A landscape with many valleys, sampled at points; each row gives a point and its height.
A ball rolls from a point to the lowest of its 2 nearest points, and stops where none of them is lower. Distance is the straight distance between rows; heights are no part of it.
(126): [-18  -5  30 -16  -6  15   6  -3  -7   6   3  -2   6   7   3  -2  -3  10
 -18   4  -2  -3   0  -1  26 -28  15  -1  10   0  -9  24   4  14   0  -5
  -5]  height 2.86
(1301): [-17  -3  10 -27 -15  11  14   2 -14   8  -2  13  -1   7 -10 -10  13   8
   6  -7  19   1 -12   1  15 -11   7   1  12   5  -7  22   5 -13   5 -13
  -2]  height 6.27
(29): [ -3  25   6 -19   1   2   4  12 -16   5  -4  -2   0   4 -28   2  -9   7
  -6 -10   4  -4 -12   7   8  -1   4  -3  21  -5   0   1  -4  -5  17 -16
  -3]  height 5.80
(537): [ -8 -15  12  -7 -19   2   1  -3  -8 -16  12  10  -1   0  -1  -9  -1  13
   0  15   3  -4   9   2   2 -12  10 -13  -2   2  -2  15   0   1  15   4
 -13]  height 1.39
(595): [-21 -17 -13  -7 -13 -13   0  -3  -9  -1  11   5 -24   5   1  -1  18   5
  22 -11  27   3   2  10  -9  -3  -2   2   3  -8   7  20   5 -14   2  -2
   4]  height 3.86
(1497): [-22  -7  -1  -6   0  -3   3  -3  -8   0  -8 -18   0 -11  -4   7   2   0
  13 -11  13  -5  14  17   9 -16  -1  15  10  -9 -11  15  -2  -1  -5  -9
  11]  height 4.34
(165): [  7  -2  -2  18  28  -6  -6  -2   1   8   0   0  21  -4  13   4  -4  -1
  -9  20 -20   2  13 -16  16  -5 -14   8  -1  -3  19  -6 -14  12  -7   6
 -14]  height 2.48
(1300): [-23 -15  -3  -4  -6   3   0 -17  -3 -14  25   8 -35  13 -15 -26   6  11
  17   8   5 -15  -2   7   1 -18   5 -15   5   6  10  17  -6  -4   4  11
  11]  height 1.43
(849): [ -7   7   6   6   7   3  12   2  -6  16   8 -11  -4  -3 -13  18 -10  -9
  -8  -5   9   4  -3   5  16 -10  -4  14   7 -11   8  29   9  11 -15 -10
   9]  height 2.65
(383): [ 11 -11  -2   5 -15  -7   6  -9   5   9  -3   5   6   9   3  18  -4  -6
  -9  -2  14  13   5   4 -20   5  -1  -1 -11  -7  -1  -2  13   6  12   9
  -9]  height 5.97
(491): [ 21  11   1   9   6  -4  -8  -8   1   0   1  -4   8  -5  -6   9 -16 -10
  -4   4 -19   4 -13 -14  -8  27   1  -1 -10  -4  10  -4  -9  -2 -13   7
  16]  height 3.70
(823): [  8   0   4   6   1   3 -11 -12  13  -6 -14   0  -4  -6   4  -3  -2  -3
  -2   5 -10 -12   4  -1  13   6   2  -5  -8   2   7  -7  -1  10  -2  11
 -16]  height 2.56
(1437): [ 18  32   2  -7  -3  14   6  17  -4  10  -1  -9  12  18 -15   9  -7   8
  -6 -27  -1  -4 -18  -6  -8  22 -10   4   5  17  -2  -1   5  -6   3 -20
  10]  height 3.95
(8): [ 15   4   4   4  -9  16   1   0   4   1  10 -16 -13   1   3   4  12   2
  -5  -6   5  -1   3  -7  -4   1   5  -2  -3   3  -4  14  -5   4  -3  -3
  14]  height 6.95
(395): [ -2 -11 -12   4 -12  -3   4   2   6  -4  -3  -2  -1  -3  15   3   1 -14
   6  -7  16  13   5   4 -32  10  -1   7  -7  -3 -14 -22   9  -1   7   5
   1]  height 5.71
(417): [  8  -7  11  19  -4  -1  -3   0  13 -15  -7  -3   0 -21  15  -1   5   1
   1  -9   1   3   1   1   5   4  -1   0 -11   7  -2  -7   6   2  -4  15
 -20]  height 2.03
(1343): [  0   5   2 -14 -11   2  -5   2  -3   6   0 -12  -4   0   5  -2  14   7
   5 -12   4 -12   8  -5  -3  -8   3  -2  10   2 -16  20 -10   0  -3  -7
  22]  height 7.19
(1160): [-21 -10 -25  -2  -2 -13 -29  -3   4 -20   5  14 -18  -2   2 -20   6   5
  13   1   9  -7  11   5 -20  11  -2 -13   4   3  -8 -22   6 -10  17   4
   2]  height 6.02
(185): [ -8  24  15   8   1  12  -2  13  -4   0  -7 -12  21 -10   5   0 -12   1
  -5   3 -18  -1  -5 -13   6  -9  -2  -2  -2  -2   3  10  -5   7 -12 -10
   5]  height 3.48
(531): [ 19   1  -5   7   2   4   1   2   0   7  18 -15  -7   6   3  18   0  -3
  -6   6  -4  -2   7  -2  -2   1   0   1  -2  -8  13  22 -13  13  -9  -4
  13]  height 6.68
(54): [ 14 -13 -14  11   5  -3   4  -8   4  -9   2   3  -2 -13  -4   0 -11  -3
  -4  11  -4   3  12  -7 -15  23  -7  -1  -4   3   3 -15  -9   8   5   5
  10]  height 5.94
(236): [-10   0  22  13   2  -7   0  -3 -10   7   9  -2   8 -12   9   5 -13  -2
  -4  11 -13   6   3  -8  16 -21   7   9 -11 -10   0  31   0  -6 -11   1
   0]  height 1.49
(514): [ -3  21  -2   1   6  18   8  17 -10  -3 -21  -8  25  -4  -5  -9   0  15
   5 -10  -2  -5  -1  -1 -11  17 -17  -6   4   7 -30 -18 -10  -9  14 -18
   5]  height 4.82
(1190): [ 21  16  15   7  -3  16   0  -5  12  -2  -7  -6   6   3   0   3   0  -6
  -6 -10  -7  -2 -17  -6   8  10   2  -7  -8   9   5  -8   1   5   3  10
 -15]  height 3.06
(401): [ -1 -12 -11   2   1   1   4   4  -4 -10 -14   8  12  -4 -11   2 -11   8
  -1  23   4  -5  21  -1  -6  19  -8  -7   1  -1  -3 -14  -4  10  19  -2
  -2]  height 5.60
(1279): [ -1   7  -6 -10  -9 -11  -7  25 -11   1  -2  11  18  -4  17   5 -13  -9
  -6  -7   0   6  -2   1 -18   3   5  -2  -4 -24 -29   4   5  -9   6 -11
   6]  height 4.24
(1192): [ -5 -11 -21 -11  -7  -9  -6   1  -9  -6  -1  13   2  13 -11   5 -19   2
   0  23  -1  -9  17  -2 -16  16  -1 -12   5 -17   6   3  -4  13  17  -2
  13]  height 5.26
(1427): [ -5   9 -24 -15   2   9   0  15  -4   2 -19 -15   3   7  -4   4  -4   3
   2  -8  10  -7  18  10  -7  21  -5  10  18 -14  -8  -4  -3   5   8 -22
  15]  height 4.81
(206): [ 17   9 -19 -13  -4 -10  -7   4  -2  -1   6   7  -9   7 -10   3 -15 -10
   7   0  -7   0 -14  -9 -17  25   1  -5   0 -11  12  -4 -10  -4  -7   3
  15]  height 4.21
(1054): [-24 -14   2 -20  -8   6  13  -5  -8   5 -10   7 -12   8 -10  -7  13   4
  23   3  17  -9  -1   9  16 -17  -3   2   3   8  -3   7  -1  -9   4  -5
  -9]  height 6.05
(36): [  2   3  19  12   3   5  -3  -4  11  11  10 -17  -6   0  16   5   3   0
  -5   1 -17   9   6  -5  14 -21   9   8 -16  -1 -10  19  -8  -7 -16   7
   1]  height 1.16
(68): [-23 -12  18 -18  -6  15  13 -16   0  11   4 -10  -7  12 -15   6   5   9
  15   3  13  -5   3   6  30 -21  -2  11   2  20   0  26  -4  -2  -8  -5
 -10]  height 5.69
(880): [  2   1  13  11  11  12  14   0  11  13   4  -5  -7  -3  14   3  17  -5
  -3  -2  -1  17  -6   4  17 -17  -2   6 -15   1  -5   2  -5 -10 -11   4
 -19]  height 1.71
(607): [  3   5   3  -5  -9  -1  11   9  -4  -5  -6   6   5 -11  -6  -3   6   3
   5 -12   9   3  -4   2  -4   0  -1   2   3   7  -3  -4   5  -8  -1  -4
  -4]  height 5.17
(933): [-12   9   5 -20  -9 -10   7  17 -14  -1   5  11   8   5   0   7 -14  -4
   6   0  -6  -8   3  -3   3 -14   0   3  11 -12   3  17  -6   6   0  -3
   8]  height 4.40
(1025): [ 16  15   2   3  14  -2  14  -1  14  14 -15  -1  17  -1  -4  14 -17   1
 -12   0 -19 -13   6   2   4  17 -15   2   2  12   4   5 -15  17   0 -10
   8]  height 4.18
(1066): [  2  -3   2  10  -2 -11  -7 -18  19  -6  10  -4 -20   3   2   0  14  -8
   4   4   0   4  -6   9   5   0  11  -4  -6 -15  13  11   8  -2 -19  24
  -5]  height 3.78
(1346): [-13   3  19 -16 -14  12  20   9 -16   0   0   0  15  -7  -3 -10   1  12
  -4  -6   8   0  -5   7   7 -11   8  -1  10  -1 -21  29   0  -6  -1 -18
   5]  height 6.46
(994): [ 10  -5 -17   2  -3   0   4   3  13   4 -18  -5 -13   3   5  16   3  -1
   7 -12  13  -2   4   5 -12  36  -9   9  -7   7  11  -4   3   1   1  -7
   9]  height 5.34
(177): [ 16   4  18  14   4   3  17 -17   6  16   2   1   0   0 -16   5   2   4
   0   9   6   6 -11   0  18   0  -5   0  -9  14  15   9  -8  -8  11   9
 -37]  height 5.20
(915): [  1   1  -7   7   3 -10 -21  -3   7   0  14  11  -9   7   9   4  -2 -16
  -5  10 -11  12  -2 -23 -11   1   2  -7 -10 -13   0 -11   3   1  -3  18
  11]  height 4.92
(1351): [  5   0 -30  -8   6   5   3  10   5   1 -14  -5  -1   1   8   5  -3  -7
   8 -13   6   5   7   1 -16  33 -11  10   5  -5  -1 -23 -14  -2   8 -11
  11]  height 5.19
(23): [ 16  -2 -14  -1   7  13  -5   6  -8 -10  -2   4   6   5  -2 -10   8   1
   1  -5  -2   3  -9 -13 -11  14  -2  -1   3  13   3 -38   2  -6   3  -2
   7]  height 6.94
(425): [-14 -16 -17  -6  -1 -10 -14   3  -1 -13 -14  10   1  -5   9  -9   7  10
  11   2   7  -5  20   1 -17  11  -7  -3  -4   4 -21 -22   4 -10  10  -4
   8]  height 6.20
(859): [  3  29   2  -8   0  25  -4  17  -8   1 -13 -13  11  11  -6  -5   6  17
   2 -18  -4  -9  -5  -8   4   9  -8   0   7  14  -7 -11  -4  -8  11 -21
  -2]  height 4.42
(225): [ -1  -9 -11  -2  -6   2  -9   2   1 -10  -6  -9  -5  -6  11 -17  26   4
  13 -12  15   1   1   0 -13  -1   2   4   9  10  -4 -23   8  -2  -7   4
   0]  height 7.33
(814): [-17  -4   6  14   2  11  16  -4  10   7 -24 -27   7 -11   2   8  -3   1
   3   3  12  -4  14  22  12  -5  -6  19  -2  10   9   1  11  14  -8  -8
 -20]  height 2.66
(879): [ 10 -15 -17   6   2  -3   8  -2  13  -5 -24   6  -2  -3   0   5  -2   0
  10   0   9   1  -2   3  -8  40 -10   4  -3  13  22 -25  -3   5  16   4
  -8]  height 4.90
(1429): [  5  13  17  19   2   6  14  -4  19   9 -17 -13  17  -7   6   9  -8  -4
 -13 -22  -3  11  -5   4   2  -3  -8  10  -8  10  -6  -3  16   9  -9   3
 -12]  height 2.88
(590): [  4 -19 -19   6  -4 -19   7  -6   2  -6  -6  19  -7  -1   3   2  -4  -6
   4  10   8   0   3  17 -18  24  -3   0 -10  -3  22  -9   8  -1   9   2
 -11]  height 4.43
(684): [  3  33  24  -4   4  -4  12   5   5  17  -6  -3  13   7  -5  15 -22   5
 -16  -7 -25 -10  -4   3   8  -1  -4   3  -1   8   6  13  -6   6  -2 -14
  -1]  height 3.45
(1238): [ -3   6  24  -6 -12   6  14   7  -5   7  -8   6  21  13 -13  10  -9  18
 -13  14   6  -4   5   1  17  -5   2 -14  12  -4  -2  23   2  16  26  -2
 -19]  height 3.94
(855): [  9   7 -10  -3  -1   7  -7  17  -6  -1  -7  -1  11   3  17  -5   1   2
  -4 -23  -3   1   6 -16 -15  11  -6   7   4   0 -22 -14   5  -6   4  -9
  21]  height 5.33
(813): [  9   1   4  -3   5  15  -8  10 -13  -7  -5   1   8  -2  -6 -11   2  14
  -7   2  -5  -9  -3 -12  -2   0  -1 -12   5  14 -15 -31  -4   5  13  -3
  -2]  height 6.74
(993): [  9   8   4   2  -2   3  13   9   6   6 -20   1  15  -1  -4  14  -2   8
  -7 -11   4  -6  -1  10   3  11 -11  -1  -1   9   1   3   4   5   5 -13
  -4]  height 4.79
(500): [ -5  -8 -19  -1 -11 -20  -4   0   8 -10  17   8 -20  -1   1   1  -9 -14
   6  -4  11  12   8   6 -29   8   0   0  -2 -11   1  -7   8   0   2  16
  -1]  height 5.44
(1038): [ -4  -3 -10  -5  10  -9 -36  -1   6 -14  17  13 -16   6  12 -23  20   1
   9   5  -7  -6 -12  -5  -3  -5   7 -18  -5  10 -14 -34  -2 -13   2  15
  -9]  height 7.01
(527): [  3  -4  14  13   3   2  13   2  -2   8  -9  -4  23  -4   9   4  -9   6
 -23  -2  -7   3   8  14   9 -19   5   9  -2  -1  -2  14  17   8  -8 -10
  -4]  height 1.64
(358): [ -1 -11 -17   9  10 -14   0  -6   6   1  -7  11   6   2   4   8  -8 -11
   0  10   2   3  10  -5  13  13  -8  14   6 -11  37   5  11  17 -11   7
  -6]  height 2.70
(57): [ -7 -16 -11  -6 -11  -7   2 -11  -9   0   9   2  -9  20 -15  11  -9  11
   4  15   8 -11  20   8  -8  -1  -2  -7   1  -7  11  24   0  10  13  -1
  10]  height 4.80
(96): [  1  16   2   8  19   6   5   4  13  14 -25 -11  13 -13   6   0   3  -1
   1 -16 -13  -3  -8   2   7  -3 -13   5  -4  12 -13  -1  -9  -1 -22 -14
  18]  height 4.07
(634): [-17 -13 -18  10  10 -21 -14   1  -6 -13  19   3 -16 -18   8  -9  -4 -10
  11   6  -1   5   9  11 -16  -6   4   3  -8 -15 -15   3  -2 -17  -9  -1
  18]  height 5.25
(1094): [-16 -19  -5 -19 -13   0  -1 -11  -9   3  15   3 -27  15 -10  -5  19  14
  10  -9  28  12  -5  13  -1  -5  10  -4  11  -1   0  20  -5 -20  22  -3
  -6]  height 3.40
(439): [-15 -23  -9   0  -3 -11  -9   1  -4 -16  -3  15  16  -7   1  -4  -2   9
   6  29   5  -5  21   3 -12   0  -5 -14  -6   7 -17 -16   2   4  11   2
  -4]  height 5.93
(264): [-20   2   8 -11  -9  -6  -1  15 -18   1  -3  16  25  -4   2   2  -5   0
  -4   9   4   8  -1   2  -2 -13   5  -5  -2 -12 -23   2  11 -13   7 -11
  -4]  height 3.99
(237): [-16 -20 -17  -4 -11  -9   0   1 -15 -11  11   0  -6   6   3   4   2   6
  15   2  13  -5  18  13 -15  -6  -3   1   0 -13   1  20   1  -2   0  -7
  16]  height 4.32
(1074): [  2  -1  14   0   7   3 -13  -7  -8  -6  13  -3 -12  -3 -10 -13   4   5
  -5  17 -14  -9  -9 -17   9 -15  13 -11   9   5  11 -10  -5  12 -14  13
   7]  height 6.53
(670): [ -2  -3  -4   3   4  -1 -14 -20  17   2  -5  -6  -8  12  -4  -2   4  -5
   5  14 -12  -4   5 -15  11  -1   1   1  -7   4  21  -3   9  12 -29  15
  10]  height 5.27
(194): [-23  -7  12  -9  -1  -4   0  -6  -9  -3  15 -10  -4  -3   1  -2  -5  -5
   4  -6  -1   6  10   4   9 -33  13  15   7  -9 -12  14   4  -5 -13   4
  11]  height 4.88
(1045): [  6   8 -14 -10  -2  -7 -10  -5   9   0   3  -3  -7  11 -10   3   3 -11
  12   5  -5  -1 -11 -11   0  10   5  -1   7  -7  22   6  -2   6 -26  10
  23]  height 4.71
(435): [-17  -7  12   0   4   7  16  -7  -3   2  -7 -18   8  -7  -6   8  -4   5
   3   2   7  -7  12  24  20 -22  -3   9   5   0  -5  15  -5   8  -1  -7
 -12]  height 3.63
(1010): [ -1 -11 -12  14   4 -13 -11 -13  21 -20   4   5 -14  -4   2 -14   7  -7
   6   6  -6   3  -4   0  -6  17   4  -3  -6  -2  18 -12  13   0 -25  22
   6]  height 4.23
(847): [ 14  -6  12   4   6   3  -9   1  -6  -5  -1  11  17   2  12  -3  -6   6
 -22  16 -20 -11   3  -9  -3  -1   4 -13  -8   6  -9 -23  -3   9  15   3
  -8]  height 6.54
(1208): [ 12   5  -2 -10  -8  -3  -5  -7  10  10  -3  -5 -23   7  -5  -5  28   2
   9 -29  25   5 -17   1  -3   5   7   0  17   7  -7  -8   4  -9  10  10
   1]  height 5.04
(330): [  5  23  -3 -20  -6   0  -8  10  -9   0   2  -3 -12   7 -13  -3   5  -2
  10 -15   3  -4 -13   2   7   1   9   2  17  -8  10   4  -5 -11   3  -6
   0]  height 5.54
(160): [ 10   1   8 -12  -9  -2 -10   5  -2  -2  -7   8   9  13   7   3   6  10
  -3 -25  -3  -1   0 -15 -10   3  -1  -4  -1  11 -21 -18   8  -7  15   7
   5]  height 5.53
(651): [ -8   3  -6  -5  -9  -5 -10  -1   0  -6  15   7 -22   1  -5  -3  -3 -12
   3   1   4   6   3 -12  -9  -4   5  -4   0 -11  -4   1   4  -3   3  10
   6]  height 5.18
(384): [ -6   4   4 -12   9  15   3   2  -4   5  -1  -3 -12  -5   1  -6  15  -3
  -3  -3   4  -1  -6  14  15 -18   4  -4   6  -7 -13  -7 -15  -7  11  -8
 -16]  height 2.68
(1153): [ 15  13  -5 -12  -9 -10 -17   5   7  -8   3   2 -23   7 -11  -8  10   1
  13 -18   6  -2 -16  -8   1  10  11  -8  17  -1   9  -3  -2  -6   9  14
   4]  height 5.32
(1420): [  9  -2  -8  15  19  -1   3  -3  10  13  -7  -6  12   6   8  15   2   0
  -4   7  -7  -1  15   1  19   0 -14  16  -2   4  28   4  -1  11 -10  -3
 -12]  height 1.63
(1353): [ 20  28  16   7  -4  18   6   5  -1   5   2 -11  17  13  -7  14 -17  -3
 -14 -20 -11   0 -25  -5  -6  19  -4  -5  -8   7   0  -1   3   2  10  -4
  -2]  height 3.50
(128): [ -9   2 -10 -10   6   4 -24   3  -5  -7   5   7 -15   2   7 -31  25  -3
  15   7  -5  -8 -10 -14   6 -10   5  -7   4   3  -7 -23   0 -13 -13   5
   3]  height 6.90
(1016): [ -3  23  16  -8   4   2   1   9   3   9  -5  -6  -2   0  -5   8  -4   2
  -2 -10 -12 -11   0  -7  15  -6  -2   7   6   8   6  16  -4   3 -16 -10
  13]  height 2.69
(1240): [  4  -6 -20  11  18 -19 -20 -14  14  -6  17  19  -4   3   2  -3  -9 -19
  -6  28 -10   7   1 -13   0  16   1  -6   1  -8  18 -22  -3  10   8  22
 -11]  height 4.19
(368): [ 10  20   9   1  10 -17  -3   3  -9   8  10  -4   1  -3  -5  13 -19  -4
  -4   7 -24  -1 -11  -9  -1  10   6   6   1 -10  20  10 -12   0 -26   0
  17]  height 2.98
(498): [  6 -14 -15   7   9 -16  -4 -13  10  -3   9  18 -10   8  -8  -7   1  -8
   7  23  -2   3  -1  -3  -4  -1  -3  -6  -4   9  20 -23   0   2   7  23
 -15]  height 3.77
(2): [  1  -1  23  13  -6  13  19  -7  15  18 -13 -11  17   1   8  12   0   9
 -21 -11   8  10   1  12  10  -9  -2   9  -7  13  -4  15  20   9  -1  -7
 -22]  height 2.32
(553): [ 10  -2 -14   2  -5 -11   6  10  -5  -2   6   5 -22 -11   3   1  -7  -2
   5 -14   7   2   5   2 -21  18  -6   4 -10  -8 -10   8   0 -14  -3  -6
  13]  height 4.72
(1436): [  3  23   3   4  21   5  10   2  12   8 -21 -12  26  -4  -4   9 -11   8
  -3 -15 -22  -4  -6   0  -2  10 -23  -3   0  16 -10 -11 -21   6  -1 -12
   9]  height 4.64
(768): [ 20  -8  -8  24  17   8 -12  -6   6   1  -2   0  13   2  18   7   2  -4
  -8  13 -14   5   5 -18   5  15 -10   1 -14  -2  15 -13  -6   7   4   7
 -10]  height 3.03
(674): [ 17  -3  -2   9   7   5  -5  -5   2 -11  10   5 -13  -7 -11 -14   2  -1
  -1  15  -8  -4  -8 -18  -4   8   3 -14   1   9   7 -17 -10   7  -2  14
  10]  height 6.24
(1368): [-25 -14   2 -19 -19  -4  -5  -5 -16 -19  24  14 -12  13  -6 -17   0   8
  14   8   4 -11   1   7  -3 -16  12 -10   5  -2   1  18  -2  -9  12   2
   3]  height 0.82
(382): [ -8   8 -10  12   8   4   7   6   3  13  -9 -26   3 -12 -10  15 -16 -10
  -1  -8   7   8   7   9   1   1  -5  21   7  -7   3  15   8   9 -21 -16
  20]  height 3.66
(324): [ -7 -11   7   6   9  12  -9   4   1   6  -6  -8  -6 -13  20  -6  25   2
   5  -2   6   7  -8   4  17 -20  -2  -6 -11  -2 -20  -7 -11  -9  -7  -2
 -19]  height 2.19
(1438): [ 16 -13  -7   5  -9  -5  10  -3   0  -6   4  22  -6   7  -4  -5  -3   2
  -7  15   2  -9   0   6  -1   5   5  -8  -2   1  24   8   9   8  13   2
 -11]  height 4.01
(659): [  6  -7  12  15  -3   6  11 -19  -5   8  12  -2   0   5  -9   2   1   1
  -8  18  12  -1   2   0  21  -6   4   4   0   0  24  26   6   6   8   5
 -30]  height 4.83
(923): [ -9  12 -10  -7  -1   9   7  14  -2  12 -13 -18   6   6  -2  12  -6  -3
  -1 -14   9   8  11   9  -6  -2  -6  16   6  -9  -7   1  10   0  -2 -19
   7]  height 4.39
(303): [ 10 -12 -21  12   6   0   1  -8  16  -7  -7  -2  -2  -6   9  -1   0 -12
   0   4  -1  12  -5   1  -6  31   3   9  -3  -5  25 -12   7   8 -22   5
  10]  height 4.69
(526): [ -5 -13 -24  -7  -3 -12 -12 -12   4  -9   3   4 -19  15 -13 -10   2  14
   7  -6   5  -7  14   9 -24   8  -1  -8   4   7  11 -12   3  -2   9   3
  16]  height 5.66
(539): [  1   7  18   9   0 -25  -9   2 -10   1  17  10   3 -10  10   5 -13  -9
  -4  14 -21   2  -7 -11   1  -6  10   0  -9 -17  10  19  -2  -5 -18   9
   8]  height 2.16
(440): [ -5  12   9  -4   3   7   4   3   2   8 -25   0  23 -14   3 -10   3  -1
   0  -8  -7  -4 -11  -3  -3 -10  -8 -10  -2   8 -29 -11  -6  -1  -7  -6
   6]  height 3.56
(899): [-16  -7  -3   8  14 -15 -16  -5   1 -11  21   0 -28  -4  13 -10   6  -4
   4   5 -15  -2   5   8   5 -16  11   0  -6 -20  -4  12  -4 -11 -17   9
  17]  height 5.45
(217): [ -8   2  16   9  -3   6  -2  10  -3  -2 -10  11  26 -13  11  -3  -6  -3
 -13   2  -3  12  -8  -1   3  -8   1  -5 -16   1 -25 -13  17  -9   7  -5
 -21]  height 3.69
(1239): [  4  14   4  -9   2   6 -13   3  -7  -2  15   4 -27  10  -7 -23  18   1
   2   5 -10  -6 -18 -23   6  -6  15  -8  10   1   5 -11  -1 -10  -8   8
  14]  height 6.76
(198): [ -9  -5  17  -1  -4   4  11  -2   2   6   2   5  11  -7   6   0  -3  -6
 -19   2   2   8   3   3  11 -28   6   2   6  -6  -7   7  12  16   0   6
 -14]  height 2.27
(1188): [ -4  -4   1  11  12  10  11   3   0   2 -22  -3  25 -21   6  -7  -6  -3
  -6  14  -9  -7   2  12   3  -9  -6  -6  -4  -1 -15  -3  -8  10  -6 -11
   1]  height 2.99
(27): [ 13  -9 -14   7   5  11  -6   3 -10 -10  -7  -8   8   0  19  -9  17   0
   8 -23   7   3 -12  -4 -21  27  -5   7  -2  12 -10 -36   8 -14   2  -2
  11]  height 7.07
(398): [ 14  -5   2   3  -6  -3   5  -5  14  -7   4   9   1   3  -5  -7  -5  -3
  10  11  -4   0   2 -11  -4  -4  -7  -8  -7  22   1 -24  -9   3  12  26
 -22]  height 3.38
(1189): [  8   4   8 -14  -6  -6   2  -8   5  -2  11   4 -23   8 -11  -5  -2   4
   2   5 -10 -13   0   0   3 -10  11 -12   5   7   5   4 -18   2  12  10
   4]  height 2.51
(1371): [ -8 -17   4   2  -6 -12   0 -22   9  -3  16   6 -21   9 -10  -6  21  -1
   8   5  16  14 -16  11   3 -11  12  -5   1  -4  20   3  14  -6 -10  23
 -13]  height 4.25
(551): [ 18   5  15   6   1   7  -2  -2  -5   8  -2  -1  14   4  12  10  -6   2
 -24  -1 -17  -3  -4   1  -3  -1   8  -7 -13  -5 -10   1  -1   3   9  -5
   2]  height 6.35
(1050): [ 10   7  -5   9   9  -6   1  14  -2  -8   5   4 -12 -16   4   0   8  -4
   9 -10  -3   6  -4  -3  -1  10  -7   5  -8  -3  -1  -6  -8 -19  -7  -1
   1]  height 4.95
(837): [  3 -15  -8  10   4 -21   8 -12  -8  -4  11  22   2   1  -7  -3 -15  -9
  -1  23   3 -13   8   0   7   2  -3   4   7  -9  30  17   6  14   5  11
 -10]  height 3.52
(349): [-18 -13  18  -5  -4   3   3 -22  -1   0  15 -10 -13   6  -6   0  -4   3
   2   6  -2  -1  13   3  19 -26   9  10  -3   2   4  22   5   2 -12   8
  -3]  height 5.24
(95): [ -7 -11 -18   7   7 -20 -14   5  -4  -9  11   7   8 -22   6  -4 -10 -14
   3   9  -2  14   6  -7 -23   2   1   3  -3  -5 -19 -13   1  -7 -10   1
  25]  height 4.99
(739): [  7   3  12   1  -5  -7   1 -15   8  -1  -2  -3  -3  -2  -5   5   0  -1
   1   0  -6  -5  -1  11  14  -1   8   5  -8   3  17  15   8  -3 -16   5
 -10]  height 3.20
(48): [  5  14  14 -10  -8  -4   4   7   4  -3   9   8  -1   4  -7  -1 -13  -4
   2  10 -12  -3   2 -14   2 -13   1  -7   5   9   1 -10 -17   8  17  17
 -15]  height 3.00
(700): [  1  -6 -12  -8  -9 -20   1  13 -13  -6   9  14  -4  -5   3   3 -25   0
  -5   2  -1  -3  11   6 -24   8   2  -2  -5 -20 -16  10   3  -6   1  -7
  13]  height 4.46
(995): [-13  13  -2  -3  -4   1  -3  18  -9  -8  -4  -6  16 -12   5  -1 -14 -10
   3  -3  -7   0   2  -2   1  -9   2   7  10 -15  -2   9   1   8 -11  -7
  12]  height 4.00
(1223): [  2  -9  -1  -7  -3   0   5 -14   8  -2   9   6 -40   9 -16 -17  11   9
  12   5   4  -7  -6   8   8 -10   8 -11   0  13   9   1  -9 -10  12  11
  -8]  height 2.02
(1229): [ -4 -17   9   9 -13  -4  -4   3   1 -19  10  11   3 -23   7  -6   4   2
   2   9  13   5   5   4  -2  -5   4 -11  -7   6 -13  -2   5  -1  10  10
 -24]  height 1.44
(1404): [  3   8 -12   6   0  18  16  22  -6   4 -19  -5  26   1   7   1   1   6
   1 -14   6   5  -2  -6 -19  18 -17   3   1   6 -15 -13   4  -3   1 -20
  16]  height 5.11
(846): [ 14   5  12 -10  -4   0  -5  -1   7  11  -1   9  -9  16  -1   6  15   8
   1 -18   0   3 -10 -21   5  -5  -2  -5  -3  15  -4  -5   1  -6   3  11
   3]  height 5.72
(1064): [ -3   9  20  -3   5   4  13   3   5  23  11  -6   0   9  -6  20   2   3
  -8  -6   0   5  -1   0  23 -15  -5  12   0   9   7  34   1   2 -12 -11
  -1]  height 1.65
(86): [-15  19  31 -10 -10  20   9   6   4   9  -8  -8  16   8  -7   4  -9  17
 -19  -7  -1   0  -3   0  18 -11   4  -6   9   5 -12  20   6  12   9 -12
 -13]  height 3.43
(1113): [  9  -4 -12  11   8   9  -1  -1   2   2   2  -7   2  -5  10   6  -2 -16
 -13  12  -4   2   5   4  -1  -1   3   2  -1 -18   7   2  -4  15  -4  -3
   4]  height 6.38
(437): [  0 -10 -17   5  14 -14 -18  -5   8  -5  13  13  14 -10   8   3  -6 -20
  -3  21  -8  14  -2 -15 -12   7  -2  -6  -2  -5  -2 -25  -9   9  -2  14
  10]  height 4.60
(629): [-10  12  14 -23  -3  -6  11  10 -22  10  15   1  -6   6  -5   8  -7   5
   4  -7  -5 -10  -7   5  11 -12   5   7   8  -8  -1  33 -15  -9  -5 -17
  14]  height 4.78
(615): [  7   3 -18   2  -3   2  -4   9 -10   2  -4  -9  -2  -4  19 -18  26   0
   8 -24  17   5  -4   2 -18  13  -1  19   8   1  -9 -22  14 -17  -4 -10
   8]  height 7.18
(256): [ -4  -4  -6 -13   1   4  -5  -1 -12  -1  19   4 -22   5  -3  -8  20   2
   4  -2   9   7  -7   9   2 -10  11  -4   2  -8  -5  -1 -11 -21  15  -6
  -8]  height 3.04
(1164): [ 19   7   6  32  19  16   3  -6   8   3  -3 -21  25  -2  10  10  -4  -3
  -6  -3 -15   9  -4  -9   2  11 -17   5 -16  10   5 -14  -7   4  -5   9
 -13]  height 3.47
(1399): [  4   0   5  -6  -6   0   4 -12   6  10   9  -4 -24  10 -18   3  18  -4
   0  -9  20  15 -16   4   4  -4  12   1   8   0   9   2  10  -7  -3   9
  -3]  height 4.68
(801): [  4  17  18  19   5   4  -1   0   2  -1  -7  -1  35  -8   6   3 -16  -6
 -18  -8 -15  10 -15  -2   0  -3  -5   0 -10   2  -4 -15  14   2   1   4
 -23]  height 3.37
(538): [ -7 -19  -8  13   4  -1   2  -5   0  -6 -19   1  14 -25  13  -8   1 -11
   1  15   1  -3   1  18  -4   0   6   0  -9  -4  -5  -6   6   2 -11  -7
   3]  height 2.38
(253): [ -1  -1  16   3   0   9  13  -6  -5   9  -2  -1  19   9  -8   3  -4  11
  -6  17   7 -13   5   4  29 -14  -6  -4  11   3  14  23  -6  19  17   1
 -35]  height 4.38
(706): [ -2   3 -16 -17  -2  -4 -12   0  -1  -5 -11  -4 -17   7 -14  -1  -3   7
   3 -10   5 -15  16   2  -4  14   2   2  15  -4   0  -3   1   2   9  -8
  17]  height 5.22
(1195): [-14  -9  -1   7  -5  10   8  -1   3   3 -21 -15   7 -11   8  -2  11  -4
  13   2  13   3   0   8  -1  -8  -1  11  -7   5   4  -2  11   1 -19  -7
  -3]  height 1.51
(1131): [ -3 -11 -20  -7  10  -8  -3   8 -11  -6  11  14 -12  -3  -4  -2  10  -5
   4  11  10   1   2  13  -8  -5   0  -6   6  -7  -2 -19 -10  -6  21  -6
  -5]  height 3.39
(716): [  7  10  18 -14  -7   4  17   1   1  12   2   1  -1   2 -13   3   6  13
  -1 -18   5   8  -7  -1   6  -9  -1   0   3  19 -10   5  -6 -11   4  -2
  -7]  height 5.46
(104): [ 20  -2  -7  13   2  10  -1   3   5   5   1  -4   6   7  21  13  -3 -15
 -14  -6  -5  10  -3   0 -12   7   0   3 -16 -13  -5  -9   4   5   7   0
   0]  height 6.19

Where does a ball stop that starts at each point below?
(1038) => (1064)
(1192) => (36)
(1153) => (1368)
(634) => (1368)
(383) => (1368)
(1050) => (527)
(160) => (1368)
(1301) => (1195)
